Each row is a point on a tangle of strands that fork, close into loops and nearly touch. The rows are in no order.
Points whose rows are less than 47.5 apart are linked; no others are. Some points are linked to none.
Z_524: [ 10  25   0  13   4   8 -13 -29   1   0   6 -10   2 -27 -23  -4   4  -5
  -3 -15 -19  -7  13   9]
Z_206: [ 17 -24  -1 -21   1  -5   1  19   1 -26   1 -32   1  18   0 -11  17  -4
 -12   6 -19 -18  -1  -2]
Z_20: [  6   7 -16   5   6   3  -4  18 -14 -21 -12 -30  -1 -10   4 -18  -4  -9
   3  28   4  18   2   2]
Z_794: [ -4   9  11  -6   8   0  -8 -26  10  23  13  -1  -1   9 -16  25   0  -3
   7  -8   3   3   9   3]
Z_431: [-21   8   3  17 -10  15   0   2 -12  -2   9  17 -16 -13   8  -1 -31   3
   9   5  23   1   5   7]
Z_323: [ -6   7 -10   9  -7   8   8  11 -11  -1   2   8   1  -9   9 -14 -20  -1
   4   6   9  -2   6   2]
Z_390: [ 13 -30  -1   3 -14 -10  -4   0 -17  10  20   3 -13  38   4   5  22  -8
   4  14   8   4 -11  -1]
Z_853: [ 20  20  -5   8  -3   8   4 -30 -22 -16  -9  -5   4  -3  10  -4  -1  -1
  -1  -2 -19   5  -3  12]
Z_393: [  9  -4   2   7 -19   7  12  -7 -11  12  14  34  -5 -13  -3  -8 -17   2
   2  -7 -13 -15   6   0]
Z_568: [ -2 -17  -4  -1  -4  -5  12  30   7  24   9  14   9 -10   0 -15  24   7
  14 -11  -7   4  -6  -3]
Z_348: [ -4  -4  -3 -19  10  -5  16  35   8 -16 -18 -10  18  -1  13 -11 -13   8
  -9   8  -6  -5  11  -7]
Z_30: [-16 -12 -17  -1  14 -13  19  45  17  -5 -22   5  21 -27  -4   2   0  -1
 -13  -8  -6  -8  10  -2]
Z_976: [  0 -13  -3  20   0   1  -9  -3  22 -19  23 -14  -2   0 -19 -23  18  -5
 -17   5   1 -25  -9   6]
Z_912: [-14 -20   1 -15   9 -11   9  50  33  -4   1  -9   0  -6  -3  -1   2  16
  -7  -5   6 -21  14 -12]
Z_312: [  3  19   1  -2  14   7  -4 -30   9   8  -7  -2  13  -7 -21   8   1  -4
 -17 -22 -26 -11   3   6]
Z_930: [ -1  11   2  25   8   0  -4 -10  -5   0  -4 -20   0  -9   3  -3  13  -2
  11   5  10  26  -9  17]
Z_476: [ 17  -1  11   5   4  -6 -27   5   4 -26   7 -11 -28 -18 -29  -6   9   6
  -9 -10  -5  -7  -8 -16]
Z_374: [  6  19   6   2  -1   7  -8 -20 -19 -16  -5 -19 -10   1  24  -1 -10   8
  16  15  12  30  -5   9]
Z_46: [  7 -17  -5   7   6 -11  -1  -5   7  31  10  13   8  13 -11  16  36  -6
  13  10   0  13  -9  -4]
Z_764: [  7  -7   1   9  -4  10  -6   5  11  -7  27  -9 -14   1 -13 -21   2   3
   0   4   0 -13  -1  -5]
Z_827: [  4  17  -5 -22   2   3  -2 -22   8  14 -12 -14  13  -5  -7  15 -18 -13
  -1  -4  -6   0  13   2]
Z_483: [  6 -13 -12 -20  -9  -2  15   2   9  16  -4  -5  35   5  16 -11  11  -7
 -11   2 -35  -1  -5   9]
Z_131: [-10   3   3  -1 -13   4   1 -26  -8  15   4   2  21  20  44   4   5   3
   1   6  -2  21 -19  18]
Z_848: [-10  -7  -5   1  -6  -1   2   0  -3   8   2  18  -7  20   3  17  -3  -8
  -4   5  16  -6  -1  -3]
Z_799: [ -6 -23  -1  -6  -8  -1   9   5 -13  -1  -9  32  -6  31  -1  31  -3 -11
 -13   6  12  -6   0 -11]
Z_915: [  1  -6   1 -14   2 -12  13  39  10   7  -7   4  14 -12  14 -24  -1  20
  18   0  -2   9   8  -8]
Z_768: [ -2   6 -16  21  -1   3   6 -24   5  24  -1  -8  24  -7  -4  -5  18 -11
  -1   4 -11  10  -7  17]
Z_724: [  0   3   0  17 -13   8   2 -37 -21  -2   5  29  -5   1  -7  27 -17  -4
  -9  -9  -8  -9   7  10]
Z_788: [ -5  12  11   2   4   1  -1  -6   4  21 -11  22   2  -7  -7   3  -2   0
   5 -14  -2   2  -3  -9]
Z_406: [  6 -11 -24 -12 -16  -2  22   3 -10  22  -8  14  15 -14  -5   2   6 -15
 -11  -2 -28   1   1   3]
Z_245: [ -9  20  18  -4  17  -2  -8   6  -2  -5 -36   2  -6  -4  -1   9  -5   5
  12  -5  19  16 -16 -13]
Z_396: [ 12   3   4 -26  -4  -1   4  18  -4 -23 -15  13   6  -2  16 -18 -16  25
  -1  -5 -20  -5   7 -16]
Z_29: [ -7  13   0  20   9  -6  -1 -11 -14  19  -8  -2  -8 -20  -4   4   6 -10
  26   3  18  34  -4   9]
Z_561: [-15  12  -1   9   7  15  -6  -5   1 -22 -11 -16  -4   8   5   0 -14  -3
 -14  12  22   0   0   3]
Z_515: [  1 -14   2  10  -5  -2   2  25   1 -17  -5  33 -11  -4  -3 -11   8  14
  -1 -14 -11 -15 -11 -16]
Z_800: [  6  13  21  16   6  10  -8 -30   5   5  15  -4   6  -8   2 -11   3  19
  17 -10  -9  -6   0  14]
Z_462: [ 10 -24   7 -11   1  -4  -7   6   3   8  18 -13   0  44  -2  -1  24  -1
  -1   8   0  -2 -14  -4]
Z_593: [ 10  13  14  -6   2   0   0  -4   9   7 -11   4  20  -5   8 -23  14   9
  15 -11 -22   8 -13  -5]
Z_328: [-20  -7 -24 -12 -14  -3  23   9 -15  13 -22  20   9   1  18  23 -12 -23
 -11   8   7  10  -4   1]
Z_246: [ -4 -17   3 -22   1  -6   0  44  16 -24   9  -8  -6 -17 -10  -6 -13  11
 -17  -7   0 -26  22 -15]
Z_260: [ -2  10   9  -1   3   4  -3 -28   4  14  -5  22  10  11 -13  24  11  -1
 -17 -22 -26  -7  -3  -4]
Z_116: [ 16 -10 -15 -18  -9  -5   8   0 -24  -1 -14 -15  10  16  -2   1  16 -17
  -8   3 -23   7  -6   1]
Z_238: [  9  12  12   6  22  -4 -18  -9  29  -7  -5 -12  -2 -12 -31   1  23   3
  -9 -18  -8  -7  -7 -14]
Z_349: [  6  -2 -17   4   9  -5   2  28 -11 -36 -26 -10  -9 -12 -11  -8   4  -3
 -20  -1  -3  -1  -6  -5]
Z_821: [ -8   2   4   9  10  -4  -8 -15  -4  20  -4   1  -3  15  12  30  21  -3
  15   5  25  36 -17   4]
Z_425: [ 14  -9  -3  -8  -1  -7   5  24  -5   0   4 -10  -2  -5  -3 -11   6  -2
   3   1  -5   0   1   0]
Z_560: [ -7  17  -1  -9   4   8  -2 -12   4   9   9 -35  -7  -5  -7   7 -26 -13
   4  18  24   6  23  10]
Z_802: [  7  26  14  -9  14   5 -19  -3  -1 -14 -12 -18 -17 -19 -17   0 -28   8
  -5  -2   4   1  15 -14]
Z_85: [  2  11  -2  11  16   3  -8   9  30  -5 -10 -16  16 -23 -12 -24   9  -1
  -3  -2  -7  -8  -6   2]
Z_321: [  8 -18   5  14 -19  -6   1   1 -24   5  23  29 -32   3 -13  -4 -10   0
   7   2  18  -6   0  -4]
Z_534: [  8  -7  11  -2 -21   4   6 -25 -14  20  25  28  -9   9   1   8  -8   4
   6 -10  -7  -9   3   4]
Z_791: [ -2  -3   3  22  -5   8  -9 -21 -16  -8  23  -4 -22  -2 -14   1 -19  -3
  -7   6  16 -13  14  16]
Z_733: [  6   2   3 -11 -11   6  -1 -34 -16  12   9  -4  -2  20  16  25  -8  -6
   0  -4   4   8   1  10]
Z_870: [  7 -13   7   2 -19  -6   3 -34 -29  11  20  31 -15  25  -1  28  -1  -2
   6  -4   5  -1  -6   2]
Z_854: [ 17 -19  -1 -25   1 -13  11  42   4  -2   5 -25  12  -8   8 -15  19  12
   5   1 -15   5   2  -2]
Z_896: [ -2   1  -7   3   4   2  10   4  13 -10 -21  24  16  -2  -5  -2   5   4
 -28 -16 -24 -21 -10 -10]
Z_767: [-19  12   2   6  -4  18   2 -22   2  21   7  17   2  -3   7  15 -15  -1
   3  -2   9 -10   8  10]
Z_298: [  2  12   1   1  -9   4  -1 -38 -14   8   2  -4  14   5  29   0   8  10
  12  -1 -18  18 -10  22]
Z_926: [ 12  -2  -2 -16  -9   4  -3 -13  -2   8   3  -7  26  20  24  -8   5  -3
 -17   3 -29  -4  -7  10]
Z_587: [ -9   3  21   2   0   7  -4  15  12  -9   6  30 -15   8  -2  -2 -14  19
  -3 -12  13 -23  -4 -17]
Z_478: [  0  -3 -10  14   7   6  -4  -7  -4  -7   0 -10  -6  16 -23   7   9 -22
 -17  11  13  -6   1   3]
Z_71: [  6 -27  -7 -14 -13   2  10  26 -14 -20   6  13  -9  24   2  -5  -5  -3
 -15   3   1 -17   4  -5]
Z_59: [-21   4  -7  -1 -15   6   7 -32   5   5   4  -3  18  11  44  17  -4  -6
   2  -1  15  26   1  24]
Z_212: [ 16  -2   5 -17  -4 -13  -3  17  -2   4   5  18 -19 -13 -21   5  -5   5
  -1 -24 -12  -8   8 -21]
Z_639: [  6  -2 -17   1   0   3   1   6 -14 -20 -15 -12 -11   1 -17   1  -4 -20
 -20   8   4  -5   1  -7]
Z_856: [  9  -2  20   6   0   3  -8 -27   6  13  13  36  -1  13 -15  25  11  14
   1 -17 -18 -10  -2  -9]
Z_176: [ -3   2  10  31   9  -3 -17 -15  -5   0  17  17 -22 -10 -32  15   4   1
  -2 -10   6  -7   6  -2]
Z_661: [  4 -11  -7  -4 -10 -11  -2 -24 -16  10   0  13  -3  33   1  32  19 -16
 -10   4   0  10 -11  -2]
Z_916: [-13  -4   2 -25  -2  -1  13  32  10   7 -10   4   9   1  17  -3 -24   7
   1   6   9 -10  18 -10]
Z_83: [  9  18  17 -10  12  -1 -21   7   6 -17  -5   2 -24 -18 -18  -3 -20  16
  -2 -15  -4  -9   2 -28]
Z_626: [ -5 -13   1 -11  18 -10   0  53  22 -12 -13 -11   1 -19 -10 -10   9  16
   0  -4   7   0   0 -12]
Z_613: [  5 -19   1  19   8  -5  -9 -15   7  19  25   4   4  31 -11  18  37  -7
   6  16  13   4  -5   0]
Z_758: [  1  -1 -17  10  -6  -3   9  -6  -2  18  -8 -11  15   4   9  -3  16 -22
   1   7  -1  20 -17  18]
Z_95: [  2 -10 -12  -2 -22  -4  10 -17 -28  -1  -7  19   0  26  15  22   3 -14
 -17   5  -4   5 -14   4]
Z_224: [ -4  -2  10  -2  10   5  -5 -11  27  29  15  12   2   8 -17  11   7   2
   3  -6  -3 -18   3 -12]
Z_806: [  8 -11   7 -10 -12  -2   7  -3  17 -12   5   1  23  27  21 -17   6   3
 -21  -2 -22 -22 -13   7]
Z_879: [-13 -13 -14  22  -7   0   6   1  -7  24  22  11 -11   2 -11  10   9 -18
  13  18  29  10   1  10]
Z_541: [ 10  22  -6   9   0   9  -4 -20 -20 -31 -12 -16  -6   3  18 -12 -14  -4
   0  16  -3  14  -1   5]
Z_968: [  1  10   6  -2   7  -9  -9  23   2  18  -6  -1 -17 -27 -17 -10  -6   6
  20  -3   8  14   2 -15]
Z_793: [-21   1   4  33 -10  16   1 -10  -9  -9  25  -2 -12  -1  -1  -6 -16   1
   2  15  33  -2   7  18]
Z_428: [ 15  11   5  -3  -9   6  -5 -32 -16  -1   5  -5  -4   8   1   8  -3   0
  -2  -9 -19  -3   7   5]
Z_265: [ -5   5 -19  18  -6   4  13  -5  -5  11   7  -3   4 -20   2 -10 -10 -15
   6  12  10   9   8  17]
Z_677: [ -4  -6 -11 -23  -6   2  13  -6   2  22  -9  19  20  17   4  19 -10 -10
 -18  -5 -17 -16   5  -6]
Z_276: [ -3   2  -6 -10 -21   3   8 -14 -10   2  -8   1  14  21  44   4  -7  -9
  -8  15   0  11 -13  11]
Z_441: [ -5   4 -20   7  -2  -1   7   9  -6  -2  -7 -27   3 -16   7 -14 -12 -21
   6  26  14  12  11  14]
Z_215: [  4 -15 -26  23  -6  -6  11   6 -27  -6   0   8  -2   4 -11   5  23 -22
 -15   9   2   2 -13   9]
Z_340: [-13   1 -16  -6 -12   0  12  -5  -8   3 -19   3  11   6  29  16  -6 -24
  -7  13  15  19 -11   8]
Z_337: [ 14   3 -21 -26  -8 -10  10   7 -20   3 -20 -21  19   7  20  -7   6 -14
  -1  20 -21  16  -3   5]
Z_834: [  7  15  27 -24   9   9 -14  10   6  -7   3   3 -16  -1  -5  -7 -28  17
  10 -10   3  -7   4 -26]
Z_750: [  5 -28   4  -1 -18  -3   7   9 -20  13  26  25 -16  24   0   3   5   1
   9   4  17   1  -8  -4]
Z_609: [ -1   6 -15   0  14  -1   9  17   3 -21 -27 -30  19  -7  14 -30  -5  -1
  -4  27  -7   7   6   4]
Z_588: [  6   8  13  14  11 -12 -16  -7  -3   7   6  25 -26 -25 -35  16  -2  -3
   0 -23  -9  -5  -3 -17]
Z_147: [ -9  12   3 -11  -2  18  -8 -16   5  -5  15 -32  -2  17  14  -1 -23   0
   2  13  18  -1  19  16]
Z_889: [ -5  23  30  13  18   8 -11 -15   4   1  -4  20  -8 -11  -9   8  -8  12
   7 -21  -7  -7  -6  -7]
Z_575: [ -2  21   9  16   3   8  -8 -23   4   5  17 -16  -2 -16  -3 -15 -16  13
  14   1   3  -6  13  15]
Z_852: [ -2   5  25 -14   4   7  -4  20  19   5  -4  12  -5   9   4  -5  -7  24
   9 -13   9  -5  -5 -22]
Z_776: [  1  30  15  -6  12  -2 -12  -7   7   6 -18 -13  -2 -20  -7  -1 -28   1
   8  -7   5  12  17  -3]
Z_221: [  6   7 -13 -11   5   4   1 -10  18   5 -14 -30  35  -3   8 -18  -4  -8
  -6  11 -16  -5   9   9]
Z_945: [-16  15 -13   0  -9   5   4 -33   5  -3  -8 -15  23  -3  34   9 -16  -7
   0   2   0  16   7  27]
Z_737: [-10   3  15  -5 -13  14  -7 -16  -9  -5  18  -9 -11  19  20   8 -25   9
   9  12  28  -6  13   9]
Z_748: [ -2  26   8   2  -1  12   2 -10 -12 -14 -20  20   1 -10  18  -4 -28  12
   0  -2 -14  -4   0  -7]
Z_423: [  9   2   8   3  13  -9 -22   6  13 -27  -8  -4 -15 -17 -21  -6  26   2
  -3 -21  -8  -3 -19 -26]
Z_24: [  5   6   4 -15  16 -17  -9  33  25 -17 -19 -14  -2 -37 -15 -19   7  14
   5 -11  -8   0   1 -13]
Z_688: [  1   1   6 -19   0  -3  14  42   9 -14  -6  10   8 -13  18 -26 -15  33
  10  -7 -11  -8  16 -16]
Z_113: [ 10  15  28   5  11   6  -7 -17   8   6  -3   3   4  -4  -3  -6   7  15
   9 -22 -27   2  -9   0]
Z_465: [ 10   0  -1  -4  10 -13   1   8  -8  11 -15   0  -7  -8 -22  11  23 -12
   3  -6  -6   6  -9 -14]
Z_130: [ -1  -4 -14  -5  -4  -4  12  12  13  16  -8  -2  36 -18   2 -25  12  -8
  -3  -3 -25   3   4  10]
Z_622: [ 11  -7  -4 -12   8 -19  12  37  10 -18  -9 -19  21 -20  12 -26  22  19
   6  -1 -28   4  -4  -4]
Z_498: [ 11 -17  10 -27   0  -2  -2  17   8 -39 -10   1  -4  20   8  -3   8  14
 -16 -15 -15 -19 -12 -15]
Z_580: [-24  21   0   1  11   5 -16 -11  -4  -1  -2 -24 -15 -10 -12  23 -26  -6
  -4   6  31   8  17   8]
Z_528: [-10   3  16  15  -1   6   4  -5   1  -4   2  41 -12  10 -10  13 -11   9
 -12 -17   0 -21  -4 -11]
Z_731: [ 13 -15  -8  -4  -2  -8  -1 -12  -9   6  -7  -1   9  25  -7  14  33 -15
 -11   3 -11   7 -17   1]
Z_376: [ -4  -8  -5  10  -1  -7   8  28  10   5  -3  28  10 -10   0 -12  24  11
   0 -17 -14  -7 -16  -3]
Z_55: [ 14 -12 -25  -4  -7 -13  20  15 -20   5 -10  10   8 -14 -19  -4  22 -11
 -11  -8 -32   4  -6  -1]
Z_579: [ -7  -9   2 -14   1   5  -1  29  12 -37   1   8 -10  -4 -10  -6 -21  14
 -26  -1  -3 -34  16 -19]
Z_981: [-16  14  19   4  13  -4 -12  -3   9  10 -22   5 -11  -5  -2  23  -4  -2
  19   0  33  28  -5  -6]
Z_908: [-28  17  14  24  15   6 -24 -28 -15  -5  11  -9 -17 -15  -7  22  -5  11
  18 -10  16   6  14  26]
Z_905: [  8 -20  -2  -1   0  -6  -6   5  24 -21  12  -5  -3   7 -19 -14  30  -3
 -24  -5  -7 -27 -10  -6]
Z_112: [ 11  25   3 -20   1   2   1  -8   2   9 -16 -12   9 -14   4  -2 -25   3
   2  -6 -14   3  13  -7]
Z_359: [ 19  -8 -22 -24 -11  -9  14  24 -30  -7 -12 -14   6   2  23 -13  -7   0
  12  21 -15  17   9  -5]
Z_627: [ -8  -8  -7  -1   2   4  12  27  15   2   4 -16  16  -2  17 -32  -4   5
  12  19   8  -1   5  10]
Z_935: [-11  20   8  16  -4   5  -3 -43 -12   4   2   4  12 -14  28   1  -2  17
  26 -11 -15  18   1  29]
Z_864: [  0 -19 -24   5 -21  -3  10 -10 -30   4   6   8   3  14   6   5  10 -21
  -7  14   0   4 -11  13]
Z_128: [ 14  -8  -2   4   3   8  -8  -3  12 -15  11 -34   5  13   3 -28  14  -1
  -1  10  -5  -1 -12  10]
Z_921: [-19   2   9  -3  -3   7   1 -19  16  23   4  15  18  19  19  22  -9   4
   1   1  10  -2   3   4]
Z_267: [  3 -26 -12  -6  -2 -20  16  49  -1  -2  14   5  -8 -19 -14   3  12  10
   0 -12  -7  -5   7  -8]
Z_877: [  7  -4 -14  -1 -12   2   9  -8 -19  22   1  23   0 -12  -5   8  -5 -11
  -1  -9 -14   0   2  -2]
Z_89: [-23   6  11  22   1   5   3 -39 -21   3 -10  38  -1   7  18  37   2   4
   6 -15   5  15 -12   8]
Z_566: [ -4  15   6 -16   6   3  -6 -33   7  20  -7 -21   7   2   5  19  -4   0
  11  -5   5  13   6  10]
Z_543: [  5  -2  -5  11  12  -8  -5 -25   0  17  -3  20   5   3 -24  34  25 -12
 -13   2  -3   2  -6  -9]
Z_682: [ -9  15 -17   3   1   8   4 -24   9   7 -13 -22  32  -9  11   1  -7 -16
 -10   7  -4   2  12  24]
Z_269: [ 12   9   2   5  12   0  -6  15  22 -13   5 -23   6 -19   1 -45   5  12
   9   4  -9  -1   0  -1]
Z_850: [ 12   4 -33  -7  -8  -7  20  10 -19 -13  -3 -13   4 -12  19 -27 -10  -7
   8  28 -12  10  14   0]
Z_502: [-19   4  -9   7 -15   4   6 -16  -3  22  15   0  -8  -9  20  14 -21 -15
  17   5  27  21   8  15]
Z_223: [-24  17   8  17  13   7 -23 -27  -5  -5  -1  -7 -19   1 -14  33 -13   4
   0  -6  21   4  15  12]
Z_135: [-25  21  17  20   6  11 -12 -14  10  16   9  11  -1 -13  -1  10 -11  13
  14  -8  21   1   9  12]
Z_640: [  3  12  -8  12  -9   1   9   1  -2  28  13  -3   4 -26   3 -22  -8   1
  24   8   2   9  10   8]
Z_355: [-13   2  -5  20  13  -5  -7 -23  -2  13  -6   5   4  10  -6  34  25  -8
   3   3  12  18 -11   0]
Z_229: [  1  -5   7   5   7  -9 -11  23  16  16   9   3 -15 -20 -16 -13  15   8
  19  -8   5   4  -8 -14]
Z_17: [ -2  -4  -8  -7   1   7   5  29  -5 -18 -10   5  -9  -7  -1  -4 -29   0
 -15   8   2 -17  14 -15]
Z_125: [  8  -6  -5 -20   6  -2  -3  -5  20   5   2 -33  19  14  -2  -3   6 -14
 -11   3 -20 -16   1  10]
Z_302: [ -6  -8 -21  19  -2  -9   9  10 -19   6 -12  13  -8  -1 -13  13  11 -26
  -5  13  22   8  -9  -2]
Z_307: [  6   1   0 -22  -7   1  -3  -5 -16   1   1 -15  -8  15   9  14 -11  -8
   2   5   8   8   1  -1]
Z_155: [  5  -2  11 -10   9  11  -7  14  11 -36 -20 -13  -4  14   4 -16   0  14
 -20   0  -4 -15 -14 -15]
Z_178: [-10   5  28  -3   2   9  -9 -18  13  20  -1  16  13  30  24  10   0  16
   5  -6   7   2 -11  -8]
Z_573: [-18  18   0  19   0   7  -2 -35  -6   5   8   1   6 -21  20   5 -11   6
  18  -6   2  10  19  37]
Z_645: [-2 -1  2 -6  5  0  2  9 21 23 -2  4 13 -5 -9 -3 -4  0 -1 -4 -3 -6  2 -2]
Z_782: [ -7  -1 -14   0   1  -9   7   0  12  20  -7 -19  27  -2  24 -19   8  -8
  10  14  -1  13 -12  19]
Z_796: [  7  15  -3 -17  -2   6  -9 -20 -18   3   9 -26 -18   1   1  16 -22  -9
   3   4  16  12  19   3]
Z_789: [ 11  10  12   2   3 -11  -3   9  -3   5  -7  20 -16 -33 -21   0   4  -3
   1 -26 -18   3  -2 -18]
Z_165: [  0  -6  -1  34  10   0  -6 -26   2  -3   8  22  -2   3 -31  21  19  -9
 -11  -8  -3 -12   1   0]
Z_261: [ -3  -7  -8  11   2  -1   4  31  23 -12  12 -16   3 -19   9 -46  -3  17
  13  16   3  -2   4  -2]
Z_157: [ -4 -26  -8  -6  -1 -26  16  47  10   9   7   6   8 -15  -8  -3  36  13
  10 -15  -8   1  -2  -3]
Z_831: [  1 -13  -9  12  13  -1 -14 -16   5   4  14 -17  -4  24 -19  17  30 -17
  -6  15  19   1   0   5]
Z_197: [ 30 -13   4  -2 -12  -2 -11 -20  -7 -32  13  -2 -24  13 -24  -1  -2  -2
 -15 -11 -12 -21  -4  -3]
Z_972: [ 10 -11   3  17  -8   2   2  -7   0  -2  16  12  -5   8 -12 -10  11  -1
  -1  -1  -5  -9 -14   1]
Z_628: [-11 -16   0 -22 -10   1  12  27  -8  -1   4  21  -2  15  13   4 -16   8
  -3  -2  10 -16   6 -13]
Z_762: [ -1   9   1   2  -1   4  -4  21  -3   2   4  -2 -15 -25  -8  -9 -22   1
   7   2  11   1  11 -10]
Z_167: [  0  -6  -6  15  -2   8 -14  -4   4 -11  28 -24 -16   7 -23  -6 -16  -7
 -15  13  14 -16  23   8]
Z_514: [  3  12  26 -18   1   9  -7 -12  14  20   4   0  13  25  10   1   7  19
  14 -13  -6   0 -12  -9]
Z_925: [  0   0   0 -16   1   2  16   8   0  -7 -17  20  16   2  11  -4 -10   8
 -10 -11 -17  -9  -5 -14]
Z_472: [-19   3  -3   6  -3   9  -1 -13  -7  -1  -3   9 -20  14   1  26 -19 -14
 -12   9  27  -3  10   0]
Z_391: [-24  -1 -11  14  -2   2   5  -4   7  28   4  -1  -2  -4   5  20  -4 -16
  16  18  40  18   5   7]
Z_630: [ -2  -1   2   3 -10   2   2 -36 -28  -7  15  28 -16  19   5  39 -16   0
  -4  -3  16  -1   7  15]
Z_663: [ -5 -13  11  -4  13  -9 -10  29  34   9   9  -3  -3  -1 -10 -14  22  16
  11  -8  11  -4  -8 -11]
Z_134: [ 12  -5   1 -12  -7  -9   3  20 -16  -6   8  17 -25  -4 -24  12 -15  -6
  -6  -5   2 -13  13 -15]
Z_168: [-16   6  13  23   2   6  -2 -45 -19  -3   7  36  -4   2   6  33  -4  12
   4 -15  -4  -3   3  15]
Z_123: [-23  12  -1  10 -11  10  -5 -27  -8   7  20  -6  -8 -14  18  17 -16   1
  26  -2  20  19  16  29]
Z_755: [ -2  -4  -6  -5  -9   2   6  12   8   9   0 -19  17  15  37 -29   0   9
  14  17   6  19 -11   8]
Z_241: [ -4   8 -15  -1   0 -13  14  45  -9   0 -18  14  -1 -35   0 -17 -22  18
  13   3   4  17  15  -5]
Z_91: [  9  -4  23  16  -3  -3  -5 -25   0  -7   9  43 -20  12 -23  18   6   3
  -8 -17  -5 -17  -8  -9]
Z_671: [  1 -23  -2 -11  -6  -1   3   8 -14 -23  -3  17 -12  36   4  15 -13 -11
 -26   9  13 -21  -3  -7]
Z_512: [  3  13  27  10   2   8 -12 -12 -10  -5   9  -4 -14   7  -2   2  -9   9
  12  -1  11   3  -2  -1]
Z_865: [  9 -16   4 -16 -16   6   0  21  -7 -14  17 -11 -18  22  -2 -11 -15   0
  -7   6  11 -16   4 -12]
Z_532: [-23   8   2  10  11  -4  -7 -12  14  28   1  -1  -5   2   5  24   2  -4
  24   4  42  31  -3   6]
Z_203: [ -1   5  24  -2  -8  10  -7  -9 -10 -13  -2  15 -15  25  16   4 -10  16
   7  -4   6   2 -11  -9]
Z_141: [ -3 -15  11 -16  11  -7  -1  21  32   6   1 -23   9  13   1 -10  14   2
   2  -1  -2  -4   0  -8]
Z_691: [  5  13  -7  25  11   3   3  -8  14   7 -16  -7  17 -20 -11 -16  19 -11
  -6  -5 -18   4 -12   8]
Z_151: [ -8  23  17   6   1   9 -10  -8  10  11   9   6  -4 -15   7 -13 -28  19
  21   1  18  -2  12   2]
Z_366: [  8   6   8  14  12   5  -9 -11   8  -4   4 -38   9   1   1 -20  25   3
  12   4   0  12 -18  13]
Z_193: [  4 -25 -22   1   1 -17  10  30 -10   8   3  12  -3 -16 -18   3  19  -7
  -9 -14 -17  -3  -3  -7]
Z_421: [  0   7   3   0  15   4  -1  13  -2 -36 -30  -7   6   4  -2  -8   3   2
 -18  -2  -7   0 -16 -13]
Z_672: [ 14  -1  -6 -22  12 -17   4  29  20 -30 -17 -22  12 -21  -1 -21  14  16
   0  -9 -21  -6   3 -16]
Z_554: [  0   6 -10 -18  17  -6   9  27  -3 -13 -39 -22  16  -7  14  -7 -10  -3
  -2  13  -5   9   6  -3]
Z_904: [  5 -16 -12 -12   4  -2   4  16  15 -16  -3 -25  12  10  -6  -3  14 -20
 -23   9 -13 -23   4   2]
Z_315: [ 11  12  12  -9   0   4  -7  -1 -15  -3   4 -19 -14   4   8  -6  -6   7
  20   8  15  13  -2  -6]
Z_413: [  6  16   3   5   4  -5  -4  -2  -3  23  -5 -10   0 -28 -13 -11  -3  -3
  21   0   5  16  -2   4]
Z_370: [  8  -5  -9   2  -1   3   1  19  -9 -17   4 -20  -6   7   5 -20  13  -6
  -5  19   1   7  -7   2]
Z_213: [ 16  -4 -10   6  13 -10 -17  -8  26 -14   7 -10  -7 -11 -32  -3  32 -12
 -16  -5  -9 -24  -8 -14]
Z_599: [ -4 -18   2  -4  -5   4  -2  17   4 -18  19 -24 -15  10 -12  -8 -15 -11
 -13  20  17 -14  10  -4]
Z_644: [-12   0  23   5 -13  14   0 -21 -13 -12   9  15 -13  28  29   9 -21  19
   7   0  25   5  -5  12]
Z_179: [  0 -12   3 -22  11  -2   0  44  19  -5  -8 -33   6   6   8 -23  11   9
   6  12   0   9   4  -6]
Z_957: [  0  -8  -4  24  -8   1   3   1  -5  23  30  10 -12  -1 -13  -4   8  -5
  13  11   6  -3  -3   7]
Z_204: [ -6   1   4  20   1   4   8  11   6 -24 -14  40   2  -4   0  -6   4   8
 -17 -14 -11 -15 -19 -10]
Z_297: [ 15 -19  -2 -16  -5 -11   2  16  13 -29   5   0   1  -5  -5 -11  21   8
 -12 -16 -18 -20  -8  -9]
Z_597: [  9   8  -7  -3   2  -1  10   9  12  11  -8  -2  23 -18  12 -36   1  11
  10  -1 -26   1   1   2]
Z_480: [ 28 -20   4 -21 -10  -2  -7  10  -6  -7  12 -22  -4  27  -5  -4  21  -9
  -3   5  -9  -5  -5  -7]
Z_867: [-21 -15 -28   3  -2 -10  16  20  -7  12 -17  14  -4   0  -2  23   5 -25
  -8  16  14  11   6  -3]

A fork is a point with three links, a tip a point with one. Leave the first point through the second and follow the links. Name the first fork or tip that comes.
Z_856 / Z_91 -> Z_113
Z_802 / Z_83 -> Z_524
Z_724 / Z_630 -> Z_915
Z_55 / Z_406 -> Z_89
Z_731 / Z_661 -> Z_131
Z_613 / Z_831 -> Z_905
Z_131 / Z_276 -> Z_850
Z_59 / Z_945 -> Z_321

A piece is two or more points that can be reached from each other along the links. Count, over all rows, the pieces, the separate loops (a circle has one, a figure eight two, a Y none), the forks (points with three links) and the tips (points with one).
pieces -> 6
loops -> 7
forks -> 16
tips -> 14

How many points has the smallest loop of links through each point below? Write none if it is on no loop.
Z_141 -> 13
Z_307 -> 7
Z_640 -> 6
Z_737 -> 9
Z_758 -> 9
Z_366 -> 10
